A landscape with many peaks, sampled at points; each row gives a point and its height.
A climber steps from a point to whichever of its 2 nearest points has the largest rise for the distance, and stops where none of them is higher. Distance is the straight distance between rows; heights are no part of it.
(306) height 15.6: [  4  -1 -26  -2   9  36  17 -17  -7  11  -3  14 -15   6   8  22   3  -8
  29  19  17 -13   3  21 -26  -4  17  -6 -20   2   9   5 -12  16 -19 -17
 -11   8  -1 -21   5 -12 -15   0]
(613) height 15.0: [  6 -20 -11   8  17  26   1 -31 -23  32   3  15 -14 -19   2  10   1  -6
  28  -3   4  12  -2  -1  -6  -9 -12   6 -22 -10  12   7   7   8   0 -18
 -22 -14 -24 -14  17 -15  -6   8]
(66) height 0.4: [-22 -19  -5 -36 -21 -19   2   4 -14 -13  40   1  -5  30 -23 -10 -11  -3
  18 -17  23  20  13 -14  28  -7  12 -19   2 -17  29 -55  28 -24  27  -3
   0  30  43  17 -13  20 -25  19]
(9) height 41.8: [ 18  32  -8  -9 -10   5  -2  -8  20   9 -26  -8   6 -14  16  23   1   0
   1 -11   7 -35 -18  14 -32   6  11 -17 -25  28   3  22  -1  31 -34  -4
   8 -11   1  -9  -3 -24  20   8]
(1198) height 21.1: [-43 -26  20 -21  12 -19 -12  -1   1 -15  21 -21  -8  48 -31 -47  10 -27
 -23  25 -39  43   3   0  49 -16 -23  16  33 -27 -25 -19 -36 -20  36  34
  22  11  18  -8 -24  54  -8 -51]
(230) height 21.6: [  5   4  -1   5  32  11 -35 -24  -7  45 -24 -17 -37  -3  15  18 -28  44
  11  -5  -2  16  60  30  -9   8 -21  12 -13  20 -40  -5 -28  17 -13 -13
 -36  25 -21 -26  13  12  14  -5]
(50) height 23.7: [-15 -27  13  17  10   8 -22 -15 -23  18   0  -7 -15 -19   4   4  -2  11
  -5  -9 -34  40 -15 -30  14  -7 -30  15  -2 -19  -5  -4  12  -9  14   5
  -2 -31 -37   1   7  18   5   4]
(514) height 54.7: [ 17  28  -8  -4  -4   5  39  17   1  -2 -18  -2  -8  -5  29  13   2   4
   1  -9  17 -18   3   2 -30  13  23 -31 -21  22  -3  -6  29  13 -21  -9
  25   9  34  15   6 -38   7  24]
(202) height 1.0: [-19 -23   1 -25  -4 -15   6   8 -29  -1  41  17 -12   3 -16  -5 -15  19
  22 -24  24  34  25  -6  43 -15  -1  -7  10 -31  24 -57  32 -39  37 -19
 -11  26  25  34  -5  18 -33   9]
(404) height 34.7: [ 21  -9  17  40  15 -15   1  26 -25   9 -23   7  -1 -47  13 -11  -9  33
 -17 -23  -7 -13  10  -5  15  -8 -21  13   8   1 -20  27   7  -5   9 -17
 -16 -19 -45   6   0 -12   6   1]
(1133) height 26.1: [-40 -27  34   4   7 -24 -65  -3   3  17   5 -32 -28  -1 -16 -20 -26  19
 -19 -21 -36  52   6 -15  44   8 -41   7  19 -17 -20 -22 -18 -22  33  -1
  -7   4 -16   9  -9  49  11 -20]
(625) height 31.6: [-13 -25  30  22   5  -4 -51  -1  11  19 -15 -30 -19 -27 -11 -26 -24  16
 -17 -14 -38  26  -3 -21  15   5 -39  22  13  -4 -25  11 -24   4  21   0
  -8 -21 -50  -6  -6  25  26 -14]
(494) height 53.1: [  1  13  31   9 -35 -58 -20  18  23 -16  -1 -10  14  -2  -5 -31 -14  23
 -49 -26 -32 -17 -29 -24  20  13 -16   9  20  -4   9  22  19 -21   6   4
  31   1  11  29 -19   1  29   9]
(706) height 63.3: [  2  -3  14  -4 -20  -8   0   8 -14  -9  16  -3  13 -13  -1   3   1  14
  -8 -25  -6   7 -17 -32  11  11 -10   1   2 -19  15 -10  43 -15   7  -8
  16   3  -3  33   4  -8   2  28]
(795) height 34.4: [  2  32   7 -11  11   2  34  17  28 -23 -33  12  11  34   7 -21  27 -16
 -29  49 -14   0  27  21  15   8  14   0  32  21 -23   2 -38   6  -4  26
  16  27  36 -11 -16   1  -5 -18]
(860) height 54.3: [ 12   6 -13  14   7  30  12 -10  -6  -4 -13   6   0 -24  30  28  20 -10
  -1   4  -7  -5 -35  -6 -30  -5   4  -5 -21  -1  -4  20  19  14 -18  15
  11 -38 -12  -2  11 -30   8   9]
(766) height 54.2: [ 11   5   4  -1 -12  -7  19  27   1 -16  -1   8  20  -8   5  -7   2   9
  -7  -6   6 -25 -16  -4  -2   1  14   7   6   6  10   7  16  -9  -1  -6
   7   5  15  13  -4 -17  -6  10]
(843) height 39.3: [  3  -6 -17 -13  -3  25 -26 -30  13  10   3   2  13   9 -26  10   2 -35
  24  10  15 -18 -23  14 -20 -11  16  -4 -13  -2  19  25 -15  15 -15   0
  -8 -16 -12 -34   7  14  -8 -14]
(375) height 66.6: [-11  11  30 -18 -13 -34 -44   2   9   7 -13 -20  -1   0  -2 -14 -24  31
 -35 -20 -25  -7  31   5  36  10 -16   0  15  21 -16 -17 -16 -13   6 -22
   2  28  -4  11 -15  17  17  -2]
(347) height 68.9: [ 12  18  13  -3 -23 -35  27  49  16 -35  -8  14  27  17  -3 -24  -4  11
 -16   8  19 -47  15   3  14  10  17  -5  28  32   4 -16   7   0  13   2
  -8  45  51  15  -8 -18 -14  -1]
(1025) height 25.8: [  0 -29   2  25  12   3 -13 -32 -14  34  -2  -8 -15 -35   9  11  -4   9
   7 -13 -27  33 -16 -35   1  10 -40  12 -15 -15  -1  16  13   5  -6   0
 -19 -33 -49  -4  26  -6  14  10]
(1203) height 76.6: [-21  -4  23 -10 -17 -37  -9  12  -4 -18  14  -6  10   8 -11 -16  -8  12
 -20 -21 -17   7 -14 -30  26   5 -12   0  17 -15  15 -14  29 -31  19   4
  21   8  13  34 -15   9  11  13]
(159) height 59.3: [  5  21  10 -11  -9 -23  34  30  16 -32 -10  14  13  23   5 -19   8  -9
 -21  24  -1 -23  14   4   9   3  22  -4  21  29  -3 -17  -6 -13  10  14
  15  35  42   9 -13  -8 -12  -5]
(242) height 65.8: [ 20   9   1  37  24  11  16  -6 -23  14 -24   4 -17 -43  52  22  20  20
 -10   0 -22  -3  -2 -13 -15   6 -20  13 -13   7 -20  38  11  13 -18   6
  -2 -36 -40   0   8 -40  16  20]
(431) height 23.4: [ 21  18 -12 -11  -6  12 -10  -5  11   5 -23   1   9   9 -11   6   0  -9
   0  18  16 -35   7  33 -13  -2  14  -2  -3  29   1   9 -37  21 -19 -14
 -15  22  -2 -24  -4  -5 -11 -15]
(946) height 71.1: [ 21   3  -9  -3 -14  -5  19  -6  -6  11   7 -12  13 -30   0   6  -5   1
   4 -27  25 -14 -11 -10 -12  19  -4 -20 -24  -3  26   9  26  18 -25 -18
   8  -7 -11  16  14 -30  11  27]
(679) height 30.9: [ 30  -7 -11  10 -10   0   8   8   2   9  13  22  29 -23 -22  -6  -4  -6
  14 -17  43 -44  -1  12 -17  -1  15   7  -9 -17  28   8  11   7   0 -35
 -24  -2 -11  -5   7 -23 -24   5]
(657) height 4.5: [-11 -13 -14 -33 -25  -8  -3 -16 -17   6  44   7   9  10 -33   3 -21  -8
  25 -12  36   8   9  -1   9  -5   9 -16 -13 -31  39 -36  20 -14  16 -27
 -11  25  21  13   0  15 -23   8]
(1244) height 26.0: [ 32  -6  -3  11 -23   0  26  32   6 -16   8  18  39 -30 -14  -8   3  -1
   3 -22  40 -52 -23  -4 -12   1  13   6  18 -17  31  16  30  -3   0  -9
  -9  -8  -3  17   5 -31 -17   7]
(267) height 42.7: [-11   8  24  -6  -5 -16 -22   1  26 -16  -3 -19  13  30  -5 -17   4 -13
 -32  19 -24   1  -8  12  11   8  -3   5  20   4  -8   7 -28  -3   3  16
  28  -6   9 -13 -21  21  14 -17]
(1132) height 25.7: [ -3  26  -9  -7  25  24 -14 -19   6  24 -16 -13 -44  16  26  34  -9  31
   8   2  -1  22  59  45 -11   8  -2   0 -14  26 -45 -12 -34  20 -22   7
 -22  31   1 -33   2  20  14  -6]
(438) height 46.6: [  2  15 -10  -1  22  30  27  -3  -7  -9 -19  14 -15  13  25  26  19  -3
  -2  25   5   7  18  16 -14  -1  17  -8   1  20 -14 -10 -11   8  -5   9
   6   5  11 -16  -1  -7 -18  -3]
(554) height 13.1: [  7  -9  11 -23 -20 -23   5  23  -3 -18  20  14  17   2 -24 -30 -16  -3
   8  -1  38 -30  12  16  26  -5  18  -5  21   1  27 -18  -8 -23  12 -21
 -23  35  25   9 -16   8 -27  -6]
(296) height 39.1: [ 18  13  22  28  -4 -14  -1  28  -6  -2 -24  -3   1 -30  24  -2  -3  33
 -26  -9 -19 -19   9  -8   8   4  -8  14  13  17 -19  19   3 -10   2  -8
   5  -5 -13  22  -9  -7  16   4]
(511) height 63.9: [  2  20  -6  17  -9 -12  48  32 -16 -37   2  26  -1  -5  24   5  17  10
 -12   6 -14  15 -18 -42 -19   0  13  -4  10  -3  -9 -12  51 -16  14  32
  33  -1  26  61   2 -16   8  28]
(42) height 44.0: [-11 -17 -16   8  -2  21  19 -10 -10  -8  25  12  22  -6  -7  13  19 -32
  21  10  12   6 -44 -26 -12 -16  17  -9 -10 -22  34   3  31 -16   9   5
   9 -36 -10  -3   9  -4 -10  10]
(773) height 21.7: [-32 -32  15  20  21   5 -32  -1  -9   8  11 -15 -21  -1  -1 -14  -4  -2
 -11  -1 -41  45 -24 -37  14 -14 -27  22  10 -26 -12  -9 -10 -16  29  27
   5 -34 -35 -10  -3  43  10 -21]
(1118) height 8.6: [ -1 -22   6 -18  -7 -13   3  20 -17  -5  21  18  10  -2 -36 -25 -15  -1
  11  -6  27  -8  25  14  32 -13  10   9  10  -8   9 -21 -19 -32  26 -25
 -28  23  -5  -9  -6  18 -34 -10]
(101) height 61.3: [ -6  14 -43   0  14  35  27 -26 -15  16  -2   4 -28  -2  34  38  14 -21
  32  -4  16  10  -7   7 -34  -7   0 -28 -48 -11   9   3  22  19 -23  -1
   6  -2   3 -16   8 -21   2  19]
(32) height 30.2: [  8  19   5  -4  22  13  -3   0  10  12 -30 -15 -25  19  22  11   4  32
 -24  20  -3  12  70  37   8  10   3  13   8  36 -44 -10 -50  16 -11   6
 -13  28  -2 -29   1  18  16 -21]
(312) height 49.0: [ -2   8 -29   3  17  36 -23 -43   8  21 -17 -13 -25  -5  16  39   7 -11
  25   5  -5   6 -12  19 -36  -2  -1  -6 -29   9 -12  30  -9  41 -35   9
  -6 -22 -24 -29  18 -12  27  -7]
(124) height 8.3: [ -7 -16 -31 -16 -14   0  13 -25 -18  22  40  17  -5  -2 -22   6 -14  -9
  41 -23  42   7  18   2   0   1   8 -11 -38 -47  37 -23  22   5  12 -40
 -20  10   5  10  13   1 -26  19]
(931) height 49.2: [ 17 -18   0  -1 -20  -4 -27 -13   1  32  10   5  20 -19 -37 -12 -25  -8
  18 -22  23 -30  -4   5   6  -1   0   7  -7  -5  31  15 -14  14   1 -46
 -33  -9 -18 -14   6   8 -13   9]
(203) height 35.6: [-16   9 -22 -12  -3  15  29   3 -13 -19  10   7  -5  12  14  19   6 -16
   8   8  16   9  -7  -7 -22  -4  16 -31 -23  -3  22 -25  32 -12   0  12
  17   3  33  11   7 -10  -9  20]
(249) height 62.1: [ -9   7  24  12 -35 -55 -24   8  16 -14  21 -17  18  14 -16 -34 -11   9
 -35 -34 -32   1 -41 -41  22   5 -24  10  15 -28  18   5  28 -20  19  17
  30  -9  17  39 -14  11  22  14]
(899) height 59.4: [ 12   0  -6  26  27  27  18   0 -19   0 -20  18  -9 -20  35  21  25   3
  -6  13  -9   6 -13   0 -16  -9   1  12  -7   4 -21  30  10  -4  -9  17
   0 -32 -33  -8   5 -26   7  -1]
(1003) height 31.4: [ -5   8 -13 -20 -19  -6  18  -1   3 -21  20   2  13  16   0   6   2 -16
  10 -10  20  -5 -23 -10  -7   0  20 -26  -5   1  30 -22  33  -2  -2   6
  23   6  42  21  -1 -12  -5  14]
(225) height 84.5: [ 17  16   4 -16 -23 -26  16  23  12 -16  -7   4   9   6   4 -13  -1  13
  -4 -11  26 -42  16   0  -2   4  14 -24  13  25   9 -18  21   0  10 -13
   2  36  43  25  -5 -20  -1  13]
(506) height 23.1: [-32 -27  32 -11   8 -19 -51   8   7   7  15 -21 -18  21 -30 -34 -24  11
 -10  -4 -27  39  19   7  41  -5 -24  15  19 -11 -20 -18 -42 -26  35   8
  -9  11 -16  -5 -10  55   4 -36]
(463) height 43.7: [-30 -36   9   2 -14  -6 -29 -16  -8  10  32 -10  10  -5 -31 -13 -14 -30
  19 -11 -14  25 -40 -46  22 -13 -11   6   5 -38  34 -14  14 -16  22  -3
  -4 -34 -20   5   4  32 -13   3]
(299) height 68.7: [ -6  13   1  27  34  26  13   1 -17  -7 -18   7 -27   0  53  43  26  22
 -22  21 -26  45  22 -13  -8  -1  -2   6   1   3 -53 -11   9 -11 -10  38
   8 -21  -9  -2  15 -13  14   6]
(668) height 69.3: [  7  11 -35   8   4  25  50  -8  -8   6   9  10 -13  -8  27  25   9 -22
  38  -5  27 -15  -9  12 -42  -3   5 -32 -43 -18  25   4  33  19 -21 -10
  10   1  17  -2  15 -35  -9  26]
(776) height 35.9: [  2 -12 -26  -6 -30   3 -23 -49  11  43  17  -3  14 -13 -35   2 -16 -22
  38 -15  17  -5 -13   0 -15   1   2  -8 -39 -27  34  10   3  33 -16 -24
 -23 -24 -18 -13  28  -2  -9  13]
(368) height 48.3: [ 22  -1  -8   8  -3  14  23  19   5 -23  -2  19  32  -3  -2  -1  15 -19
   7   8  20 -38 -20   9  -8 -10  26  -2   0  10  17  17   6  -5  -6  -5
  -2  -6  11  -4  -4 -15 -14  -2]
(996) height 18.9: [ 18   1 -11  16  27  28  -2 -11  -8  29 -16   0 -18 -11  17  26   3   1
  13  -4   4 -13  10  23 -26  -7  -2   0 -20   9 -10  20 -13  15 -22 -15
 -15   0 -19 -22  10 -19   4   1]
(55) height 18.5: [-11   2   6  11  43   9 -29 -16  -8  29 -19 -18 -34  -1  18  17  -7  45
   2   3 -14  40  58  24   8   3 -21  18  -1  16 -51  -7 -30   3   1   5
 -25  10 -21 -15  10  10  18 -12]
(1266) height 31.7: [ 12   7  15   8  -8  -8 -31  -5  21  16 -26 -15   8 -19  -1   3 -14   9
 -16  -9  -9 -35  -5   8  -8   9  -5   0 -10  20  -7  32 -19  19 -28 -15
 -16 -20 -31  -7  -2  -8  22   1]
(722) height 22.7: [ 37   5 -11  10   8  16 -21 -15  -3  39 -12  -3  -6 -22   4   9  -7  11
   8 -15  10 -30  14  21 -22   4  -5  -2 -24  18  -3  27 -19  33 -32 -37
 -33   1 -25 -22   7 -22  -2   6]
(444) height 67.4: [ 27   6 -20  10   7   6  51  29 -26   4  12  24   2 -19  16  11   1  -2
  33 -26  56 -29  21  15 -17  -4  10  -9  -5 -23  13 -16  35   3  10 -26
 -18  15  14   9   4 -32 -32  17]
(551) height 20.1: [ 21  18  -6 -11   4  19   6  -7  24  -5 -18  -1  22  14 -12  -9  18 -32
  -7  38   7 -36  -9  34 -11   2  23   4   5  40  12  31 -43  20 -30  11
   0   3   3 -33  -7   3  -2 -20]
(263) height 11.8: [  3 -26 -22   0   1   7  11 -35 -22  31  28  15  -3 -17 -12   7 -12  -7
  38 -15  26  11  -2  -1  -8   2 -12  -5 -34 -45  27  -1  10   9   4 -29
 -23 -10 -27  -6  23  -9 -21  19]
(15) height 74.3: [  4  17  -4  31  25  21  32  20 -16 -20 -17  24 -19  -8  49  27  29  11
 -24  17 -22  17  -2 -23 -14   4  11   2   4   5 -31   3  21  -9  -6  38
  33 -21  -8  18   3 -21  12   8]
(837) height 55.0: [-17  10 -29  -7  16  36   0 -33   2  18  -8  -7 -28   9  24  45  11 -10
  25   4  -3  19  -7  11 -31   2   3 -18 -35  -3  -9   1  10  27 -28  12
   5 -10  -4 -24  18 -12  12  16]
(1193) height 82.7: [ 18  -6   3  11 -13  -1   8 -15  -8  15  -4 -11   1 -32  10  13  -8   4
   5 -26  -6  -5 -19 -23  -8  15 -23   3 -20 -12  12  19  27  18 -25 -17
   0 -24 -35   6  22 -24  17  28]
(953) height 55.1: [ -9   2   3  -6 -16 -12 -11 -11   3  -7   4  -7  11  -2  -3   4   7 -10
  -8 -12  -9   8 -24 -20  -3   0   1  -9  -3  -4  12  -6  22  -9  -4   2
  15 -13   0  12  -3   4   8  14]
(850) height 45.2: [ 10  11  24  10 -22 -36  -8  28  12 -16 -17  -2  17 -11  -1 -18 -10  25
 -34 -17 -14 -29  -7 -11  21   5  -3   6  24  21   1  11   8 -17   7 -10
  10   4   9  30 -20  -4  15   8]
(1022) height 34.1: [-18 -19  19  27  10   8 -51  -5  32  19 -14 -32 -19 -15   3 -14 -17  11
 -13   1 -41  34  -6  -5   0   3 -31  20   6   6 -26  20 -40   6   8  23
  -5 -35 -48 -31  -1  26  35 -33]
(1067) height 78.5: [ 27  14 -31   3  -5  15  50  12 -10   1  11  11  -6 -20  12   9  -3 -14
  27 -15  47 -18   0  13 -34   4  11 -24 -28 -19  28  -9  36  14  -5 -23
   6  14  30  18  12 -36 -11  24]
(637) height 29.1: [-19 -32  30  11   8 -13 -70  -7   3  32  -9 -39 -18 -17 -21 -20 -39  28
 -11 -20 -32  37  22 -12  28   1 -44  18   6  -7 -20  -5 -36 -12  24 -10
 -29  -5 -44 -10  -7  41  13 -18]
(1249) height 36.1: [  6  10   1  -4 -13   6 -24 -14  17  -1 -14 -10  12  -3   0  13   5  -9
  -6   0  -3 -19 -15   8  -8   5   1  -5  -8  21   4  25 -15  12 -20  -4
   5 -17  -8 -14   4  -1  18   4]
(796) height 75.1: [ -1  14  17  -7 -40 -46  21  20  15 -29  10  -6   8   4   1 -10  -2  19
 -24 -12  -6  -5 -23 -35   0  13  -2 -12   7   6  10 -21  45  -6   7  12
  40  20  53  65  -2 -16  19  27]
(131) height 34.3: [ -1  17  26   0  20  -1 -26   8  27   2 -27 -24 -13  15   2 -11   1  28
 -31  22 -22  20  55  34  15  11  -2  18  22  27 -50   7 -50   6  -3   9
  -3  22  -8 -18 -11  29  25 -37]
(873) height 34.0: [ -4 -15 -16 -16 -26   4 -32 -40  19  27  11 -16  21   1 -32   6 -17 -35
  32 -13   7 -16 -33  -8 -16  -4   6 -12 -23  -8  34  14   0  22 -19  -7
  -6 -26 -17 -12   7  10  -4   4]
(968) height 56.6: [ -6  17  22 -25  -5 -22 -33   7  11   7 -11 -17  -6  19  -6  -4 -19  24
 -21  -1 -10   1  40  20  27   9  -3  -2  11  26 -16 -23 -28   0   1 -13
 -14  30  11 -17 -10  29  13 -14]
(359) height 68.0: [  8 -16  16   5  -3 -27 -23  11 -11  16  -6  -8  -3 -31  -5 -15 -23  32
  -7 -28   0   1  25  -9  33  -3 -23  13   2  -8  -3   2   1 -14  10 -38
 -28   3 -33  12  -5   0  -8  11]
(336) height 63.0: [  4  11   9   6 -16 -25  48  44   0 -39   9  14   1  -8   7  -9   4  18
  -8 -11   3  -8 -16 -35  -8   7   9  -6  17  -6   5 -20  54 -16  17  24
  39  16  38  64   8 -13   0  26]
(648) height 31.0: [ 16 -20  10  46  39   9   7  12 -40  17 -24  13 -16 -41  28   9   1  27
 -12  -1 -17  10  15  -6   4  -5 -30  26  -1  -2 -34  31  -2  -4   6  -2
 -17 -18 -47  -1  11 -12   7  -9]
(1058) height 22.0: [  1   6   3  -7  12  17   4 -11  30 -19 -10   2  30  19 -15 -12  30 -48
 -10  43 -18 -26 -34  15 -12  -4  16   9  10  13   7  37 -35  10 -12  23
  22 -16  -3 -25 -11   5  -1 -23]
(126) height 15.7: [-10   3   5  -6  25   3 -22  -6 -15  19 -16  -7 -28   2  19  15 -11  42
  -8  -5 -17  32  49  10  20   5 -19   5   0   8 -29 -14 -11 -10   1 -15
 -16  22 -11  -2   4  15   9   0]
(676) height 27.6: [-31   1   6 -10  23   7  33  14  -1 -30  10  16  -1  46 -11 -23  37 -32
 -15  45 -19  36  -8   0  27  -7   1  11  26 -13 -21  -9 -23 -21  19  43
  33   3  23  -1 -20  22 -13 -38]
(819) height 42.0: [ -3  25 -17 -13  16  42  16 -13  14 -10 -18   8  -7  29  12  22  35 -17
  -5  42  -5  14  17  31 -16  10  29  -2   0  25 -28  -5 -39  18 -21  28
  11   3  14 -31   2   4  -1 -22]
(358) height 24.6: [ -7   0 -10 -19  -9   1   6 -15  24 -29   2  -2  29  45 -22 -15  21 -54
   1  35  -1 -20 -31   4  -9  -9  16   0  14   2  22  17 -16   3 -15  24
  25 -12  17 -28 -14  12  -3 -14]
(107) height 38.3: [-13  25   1 -20  12  14  16  -9  24 -15 -15  -5   7  39  -2   1  34 -16
 -18  45 -17   6  21  30   0  16  17  -2  25  19 -27  -6 -40  24 -17  35
  17  12  24 -25  -7  10   6 -23]
(621) height 49.4: [ -2  -3   9 -23   0 -12 -33  -4 -12  17   1 -10  -4   1 -20 -11 -24  14
  -4  -5  10  -4  33  11  19  -1  -6   3   2   7  -1 -16 -26 -11   8 -30
 -25  23  -8  -7   2  22  -5  -5]
(400) height 43.8: [  8  -1 -15 -10   0  22   2 -14   6 -15   4   8  19   9 -13   3  14 -30
  13  21  19 -28 -21  17 -11  -7  28  -3  -4   4  24   9  -3   3 -12  -2
   8 -11  10  -9   5   2 -19  -4]
(784) height 73.1: [ 32   2   2  23   9   1  16 -10 -12  13 -16 -10  -6 -56  33  17   8  19
 -11 -16 -13  -3 -25 -12 -19  17 -23   6 -24   0 -12  29  24  23 -28 -13
   5 -29 -38  10  22 -43  27  27]
(582) height 49.3: [ 30  20 -17  18   9  38  25  -3   0  -5  -9  20   3 -13  24  31  16 -15
   8   9  11 -30 -21  10 -30  -8  24  -5 -17  12   1  31   5  20 -34  -1
  -6 -19  -5 -19   7 -39   5   2]
(275) height 28.1: [-17   5 -13 -27 -25 -17   6 -10  21 -36  16   1  23  55 -17 -13  11 -44
   9  35   3 -13 -32   2   1 -11  17 -18  16   0  27  -6   3  -1  -1  33
  28   8  50  -9 -13   0  -9  -2]
(1069) height 61.6: [ 29  15  -7  13 -10  -1  31  18  -7  -9  -6   5  11 -24  26   4   8  14
  -2 -19  18 -25 -12  -9 -22  11  11 -13  -7   4   5   8  32  12 -17 -15
  10   1   7  22   9 -32   0  22]
(71) height 40.1: [  2 -12  -7   8  11  35 -40 -29  23  25 -11 -22 -12  -2 -20   4 -14   1
  21  17 -12  17   4  29 -26   4 -12  19  -8  30 -32  24 -42  28 -16  15
 -27 -18 -42 -45  11  26  19 -32]
(1202) height 20.0: [-38 -33  12  11  24  21 -40 -17 -10  15  14 -20 -26  13 -10  -3  -4   1
  10   2 -32  56   1 -15  15 -10 -26  12   4 -16 -22 -22 -15 -11  24  18
 -14 -18 -33 -12   1  49   1 -35]
(754) height 58.0: [ 17 -20   7  -1  -6  -9 -34  -1  -6  32   4   1   4 -21 -35 -18 -34  14
  10 -19  11 -11  24   3  21  -6 -10  19  -1  -2  13   2 -25 -14  10 -43
 -41   4 -26  -6   3  11 -12   0]
(1248) height 35.7: [ 32  -5 -33   1  -4   2  16  -7  -6  17  24  20   7 -11 -17  -6 -19  -4
  31 -19  50 -33  11  24 -17  -2  12  -7 -28 -22  31   1   2  17  -9 -50
 -29   8   2 -14  10 -20 -25  10]
(471) height 38.5: [-13   7  25   0   9  -5 -12  11  29 -11 -10 -22   4  15  -3 -20   5   0
 -32  24 -31  13  19  20  21   2  -3  17  19  14 -34  11 -46   8  -2  17
   9   1  -2 -14 -13  25  18 -27]
(277) height 52.1: [  2  19   2  -7  -1   3  16  15   9 -20 -23   8   2  18  16  13  13  -3
 -18  21  -8  -6  10   3  -3   6  17  -2   7  27 -12  -2 -15  -2  -5  17
  10  12  28  -6  -6  -8   2  -3]
(326) height 78.6: [  6   7  28   1 -10 -35 -25  15  -4   7 -14 -15  -5 -20   5 -12 -24  43
 -25 -25 -20  -1  31  -5  39  13 -21  10  15   5 -11   1  -1 -16  11 -24
  -8  15 -17  25 -11   5   8  10]
(198) height 48.0: [-17 -27  -3   2 -10   5  -1 -17  -9   2  28   1   9  -2 -14   4  10 -23
  12  -9  -2  21 -43 -42   4 -12  -5  -1   0 -37  30 -13  34  -9   9   4
   7 -36 -18  10   8  10  -7   6]
(1282) height 41.9: [ 15 -16 -29  -8 -14   7 -14 -22   2  34  22   8   9  -3 -31  -2 -20 -18
  34  -9  24 -32  -5  16 -22  -3   7  -4 -31 -12  31  15  -5  24 -12 -35
 -34  -4 -14 -21  11  -7 -21   6]
(1130) height 30.8: [-16  19   1 -11  21   1  42  28  11 -28  -8  22   6  33   5 -20  44 -22
 -14  47 -17  20  11   9  25  -1  11   5  23   4 -21  -2 -25  -5  11  33
  22   7  31  -4 -20   0 -13 -25]
(1027) height 48.2: [ 17  30 -22   4   0  12  24  -3  -2   9 -31  -3 -12 -14  32  24  13  -2
   5   1   6 -19  -5  15 -42   3  11 -29 -41  20  -2  11  10  39 -37   1
  25  -4  17  -1  12 -40  23  27]
(1241) height 19.8: [-38 -21  18 -18   9  -9 -21  10  -1 -13  13 -26 -10  36 -25 -28  -2  -5
  -8  17 -26  44  24  11  38  -5  -4  17  20 -11 -20 -24 -50 -23  30  13
  -1  25   0 -12 -16  46  -2 -43]
(879) height 36.8: [-15 -20  13  17  16  27 -49 -19  31  19  -5 -35  -9  -3 -13 -11 -11   5
   6  10 -21  29  12  11  -7  -1 -17  24   5  17 -42  21 -49  10   2  16
 -22 -22 -40 -38  -2  30  30 -42]
(1119) height 42.8: [-14  -8  -8 -12 -12 -16  30  24  -3 -42  31  27  12  18 -11 -11   9 -11
  11  10  16   4 -22 -16  12  -9  22  -5  36 -12  17 -23  33 -30  37  23
  13  18  40  29 -18   1 -23   1]
(1074) height 58.2: [ 29   3 -18  14   1   3  46  52 -20 -22  10  28  20 -14   9  -3   4   3
  15 -18  47 -33   5   9  -6  -4  19  -8  24 -12  10 -10  31 -12  13  -5
  -5  15  22  22  -2 -27 -34   8]
(605) height 50.0: [  2 -10  -5   5 -13 -11  41  50  -8 -34  22  32  21  -7  -5  -2   5  -3
  17  -8  36 -17 -12  -9   1  -4  14   0  35 -15  14 -15  41 -29  28  17
   7  18  27  38 -10 -14 -29   4]
(92) height 44.1: [  5   1 -25  12  19  37 -31 -43  15  28 -12 -11 -20  -4   1  25  -7  -1
  27  11  -7   1   0  29 -36   5   3   8 -20  22 -20  33 -34  34 -33   9
 -30 -17 -35 -32  14   7  14 -17]
(205) height 28.2: [ 11 -15   5  35  25   2   0 -17 -26  38 -25   1 -18 -46  22   7  -5  27
   4  -6 -22  28  -3 -13  -2   0 -42  22  -1  -8 -27  26   9  10  -3 -12
 -23 -26 -53 -11  15 -19  11  12]
(741) height 24.2: [-53 -19   9  -6  26  -2   5  -5  -3 -25  21  -4 -10  48 -22 -22  26 -37
 -12  27 -30  56 -11  -2  26 -17 -10  12  32 -29 -16 -19 -27 -18  36  36
  20  -1  15 -10 -16  48  -9 -44]
(1021) height 4.7: [ -1 -19  -6 -15  -4 -13   9  15 -33   2  29  18 -10  -1 -23  -7 -18  15
  24 -26  40   8  35  12  27 -11   4  -3   7 -26  15 -37   6 -32  23 -36
 -22  25  15  10   3  10 -36   6]
(596) height 12.5: [-15 -16 -19   0  21  26  -3 -24 -26   8  10   5 -16   4   5  23   6 -15
  25   8  -1  28  -6  -8 -14 -13   2  -1 -20 -16   3  -7  11  -4  -5   1
  -3 -17 -10 -21  14   5 -13   4]
(355) height 25.5: [ -2   0   4 -19 -30 -23   0   4  14 -22  21   5  18  23 -16 -17  -3 -10
  -1  -8  20 -18 -14  -3   7  -3  12  -4  19   4  33  -9  10 -10  19  -3
  13  15  34  13  -4   3  -7   6]
(30) height 39.8: [-23   2 -22 -11  -3  19   9 -24 -14  -8  11   3   1  12   9  23  19 -29
  19   4   8  19 -26 -21 -16  -8  14 -21 -27 -27  27 -11  32   4  -3  18
  19 -26  11   7   7   3  -4  14]
(667) height 69.0: [  1  27  16 -20 -30 -35  17  25  10 -15  -2  -6   4   0   7 -10 -10  21
 -17 -16  10 -11   6 -17   2  13   7 -22   7  13   3 -17  34  -1   4  -5
  19  30  45  51  -4 -15  11  24]
(683) height 37.0: [-27   0   7  -9  -5 -27  13  18   4 -43  27  16   5  42  -7 -15  10  -8
  -9  21  -4  13 -17 -18  16  -8  12 -11  25  -2   3 -33  22 -33  27  34
  32  18  50  27 -20   6 -15  -6]
(206) height 27.2: [ 33  18   3   0   0   9 -25  -7  10  19 -25 -11  12 -18 -10   7  -7   3
  -6  -2  11 -50   0  32 -20  -2  10   5 -12  36 -10  31 -38  29 -33 -18
 -20  -1 -14 -25   0 -14   2  -7]
(1285) height 69.2: [  6  22  -1  31   3   8  44  32 -13 -31  -4  21  -4 -14  45  23  21  12
 -19   6 -14   7 -16 -40 -23   4   6   7   3  -2 -16   7  45 -19   1  33
  32 -21   6  38   8 -28  10  21]
(752) height 19.3: [ -4   8  15 -29 -30 -43 -10  16  12 -19   7   1  18  28 -17 -28 -16  -1
 -12  -5  10 -26  12  14  27   1   9  -9  23  19  20 -19 -11 -11   8 -10
  -2  40  39   9 -18   9  -8   4]
(1094) height 48.1: [-19  -1  20  -3   1 -17 -10   0   7 -16   0  -2  15  21  -4 -12   3 -12
 -13  10 -21   0 -26 -18  11   0  -1   9  16  -3   7  -2  -4 -18  12  17
  19  -7   7   1 -13  16  11  -4]
(247) height 32.1: [-20   4   5 -22 -15 -21  18   2  12 -40  13  17  19  52 -12 -16  14 -24
 -11  31  -6   5 -13 -15   4  -7  16 -14  22   3  11 -20  -1  -8  13  31
  25  18  46   2 -20   4  -8 -10]

Where does a climber stop that starts at each point below?
(202): (198)
(625): (1067)
(795): (225)
(1058): (1067)
(126): (1203)
(55): (1203)
(1202): (1203)

Call two points neighbours if one is among the 2 nearest of the other. Go from one point of each pair to the other, from neighbour to neighbour, staying as high as possible. Name the lowest point that can't be avoided.
(754) and (796): (873)
(613) and (1203): (596)
(326) and (1067): (551)
(796) and (1193): (899)
(225) and (15): (336)
(225) and (796): (667)
(198) and (1203): (50)
